A landscape with many valleys, sampled at points; each row gives a point and its height.
From any point a ball takes the steepest step (drop divided by distance) to one of its 6 nearest points. It stops when none of these is lower. Distance is the straight distance between rows; heights are no part of it.
Keb: [ 22  19   0 -16  43  10  19  12 -32]  h=1.47
dumi: [ -3 -26 -26  -5  33  -2   3  23 -54]  h=1.01
Vinoz: [-15  -1  32   2 -36  12 -24 -18  42]  h=1.34
vigu: [ -2 -26  -4  34 -57  30 -23 -32 -22]  h=4.45
pel: [ 15   3 -12  -8  32  -1  23   9 -26]  h=1.16
vatik: [-15 -36 -40   0  20  -9  -8  30 -55]  h=2.40
Mudo: [ -1  12  -2   1  -8 -14   4  -1  23]  h=7.37
vamu: [ -5  -6   7  19 -55  23 -22 -28   7]  h=3.82
kula: [ 20  30   5 -25  40  12  23  11 -14]  h=1.98
miv: [  8   1 -17   4  12 -14  16   4  -9]  h=1.67
Gebut: [-15  -2  46  -5  -3  -8 -10  -6  63]  h=2.70
guzod: [ 17  18  -4 -18  34   6  24  10 -18]  h=0.62
sifol: [-13   6  26  -6 -11 -11 -11  -3  53]  h=2.86
zag: [ 25  31   7 -21  45  13  17  10 -27]  h=2.35
vesef: [ 10  31  19 -38  35  10  24  16  23]  h=3.23
Desir: [  0 -21 -24   1  30  -6   8  18 -44]  h=1.29
tud: [ 13   8 -12  -8  26  -3  22   8 -18]  h=1.20
renur: [ -4  10   1   5 -17 -12  -5  -5  23]  h=4.06
bunog: [ -3 -16 -17  28 -20 -17 -17 -13 -20]  h=5.06
dak: [  3   2 -15  14  -8 -19   2  -5   1]  h=5.57
vupag: [-16 -36 -35  17   1 -20 -17  14 -41]  h=2.89
mamo: [ -8  -6  16  10 -54  29 -23 -26  21]  h=2.82
kef: [  7 -14 -21  -1  32  -3  13  15 -40]  h=1.23
lan: [-11   2  20   6 -42  12 -25 -17  32]  h=1.24
fuvi: [-11  -8  21  10 -59  39 -19 -25  21]  h=4.75
Fodi: [-13  -2  48 -10  11 -12   0  -1  68]  h=3.60
vas: [ 21  12  -2 -15  47  10  12  14 -43]  h=1.93
vova: [-13   2  40 -14  12 -14   3   4  64]  h=4.14
buse: [ -9   2  16  10 -46  15 -24 -21  23]  h=1.19
Vata: [ -5 -22 -21  26 -11 -18 -14  -6 -26]  h=4.28
vobal: [ -2 -25 -28   7  21 -13   3  14 -39]  h=1.37
nenip: [ -3 -19   0  26 -61  35 -19 -32 -10]  h=1.97
met: [ 12   0 -13  -5  33  -1  21  10 -29]  h=1.18
Sorul: [ 15  23   0 -21  30   5  25  10  -4]  h=1.77
gito: [-17   0  39   0 -28   7 -21 -14  49]  h=1.53
fazul: [  0 -18 -23  14  10 -18   4   5 -27]  h=1.38
baz: [ 15  28   4 -27  33   9  25  12  -1]  h=2.16
Tula: [  7  10 -11  -1   8 -13  17   5   4]  h=5.39
mer: [ -8 -27 -20  30 -19 -15 -25  -8 -30]  h=4.62
Benit: [  1  20  14 -31  23  -1  22  13  37]  h=3.42
Fav: [ -4  15  13 -18   9  -9  13  10  42]  h=4.59
kuve: [ -6   6   7  13 -36  -1 -20 -17  19]  h=1.32
Sepiv: [  4  -9 -21   8  15 -12  13   6 -23]  h=1.25
gapo: [ -2  14   5  -7  -2 -12   7   2  33]  h=8.00
pivo: [ -9  11  15  -4 -12 -10  -5  -1  44]  h=3.34
doka: [ -7 -28 -24  22  -4 -20 -13   3 -32]  h=3.17
Bovus: [ -3  -1   3  19 -43   5 -22 -23   6]  h=1.87
kudop: [ -3 -23  -9  33 -43   8 -30 -25 -25]  h=4.60
zadup: [ -7 -18   4  22 -69  46 -12 -30  -1]  h=5.48
Kib: [ -4 -24 -11  33 -34  -2 -28 -23 -27]  h=4.61
sinas: [-17   0  41  -4 -12  -4 -16  -7  58]  h=1.27
vapef: [ -2 -13  -2  27 -53  19 -26 -29 -11]  h=4.54
somev: [ -8  12  12  -9  -3 -12   3   2  45]  h=5.37
leb: [-10   5  29 -22  15 -11  11   7  60]  h=4.08
para: [ 12  -5 -14  -8  38   2  15  16 -41]  h=1.26
satop: [ -7 -26  -1  29 -71  52 -10 -29  -6]  h=5.21
Reziv: [-10   9  14   3 -29  -4 -16 -11  34]  h=1.33
fab: [ 15  39  20 -40  40  15  22  14   9]  h=3.66
Tofi: [-12   5  32 -13   5 -13   2   5  59]  h=4.27
ruzil: [ -1  -5 -10  22 -25 -14 -12 -15  -6]  h=4.52
zuda: [-21 -40 -41   9   9 -15 -16  25 -50]  h=2.44
kiso: [ -4 -25 -27  14  11 -19   0  10 -32]  h=1.52
Dok: [ 23  41  15 -28  44  14  16  13 -16]  h=3.29
sadir: [  9  -5 -19   2  24  -9  18  10 -27]  h=1.21
Podo: [  8  21   2 -23  22   0  24  11  19]  h=3.49
nuv: [  3  18   4 -18  13  -9  18  10  29]  h=1.55
tupes: [-11 -33 -35  -7  29   0  -5  32 -58]  h=3.13
motun: [ 19  34  11 -31  40  12  22  11  -7]  h=2.81
zatel: [ 6 14 -6 -9 12 -9 20  6 14]  h=7.03
nir: [ 10  27  10 -33  31   8  27  14  16]  h=2.96
Regum: [ 26  56  26 -30  54  17   7  17 -16]  h=4.74
noli: [  2   6 -11   6  -4 -16   8  -1  10]  h=7.84
davup: [ -1 -11  -6  27 -39   0 -24 -25 -12]  h=3.72
kivin: [  0   4  -7  15 -20 -15  -7  -8   9]  h=4.22
linur: [-11 -33 -32  11  10 -16  -7  16 -43]  h=1.88

Two balls start at each pair of points below. Name the first point that both come to, or write none.
gito, dak => none
ruzil, mer => none
Kib, kivin => kuve

Where does a ball stop that starts at each point below?
renur => buse
nir => guzod
pivo => buse
Tofi => sinas
miv => guzod
zuda => dumi

Call two points neighbours if one is among the 6 nearest of the other. Go from one point of each pair to the other, from neighbour to neighbour, staying as low as possible. Name the highest point that can't be avoided.
sinas, dumi => leb
dumi, guzod => kef
sinas, buse => Vinoz
nuv, dumi => Benit
nenip, buse => vamu
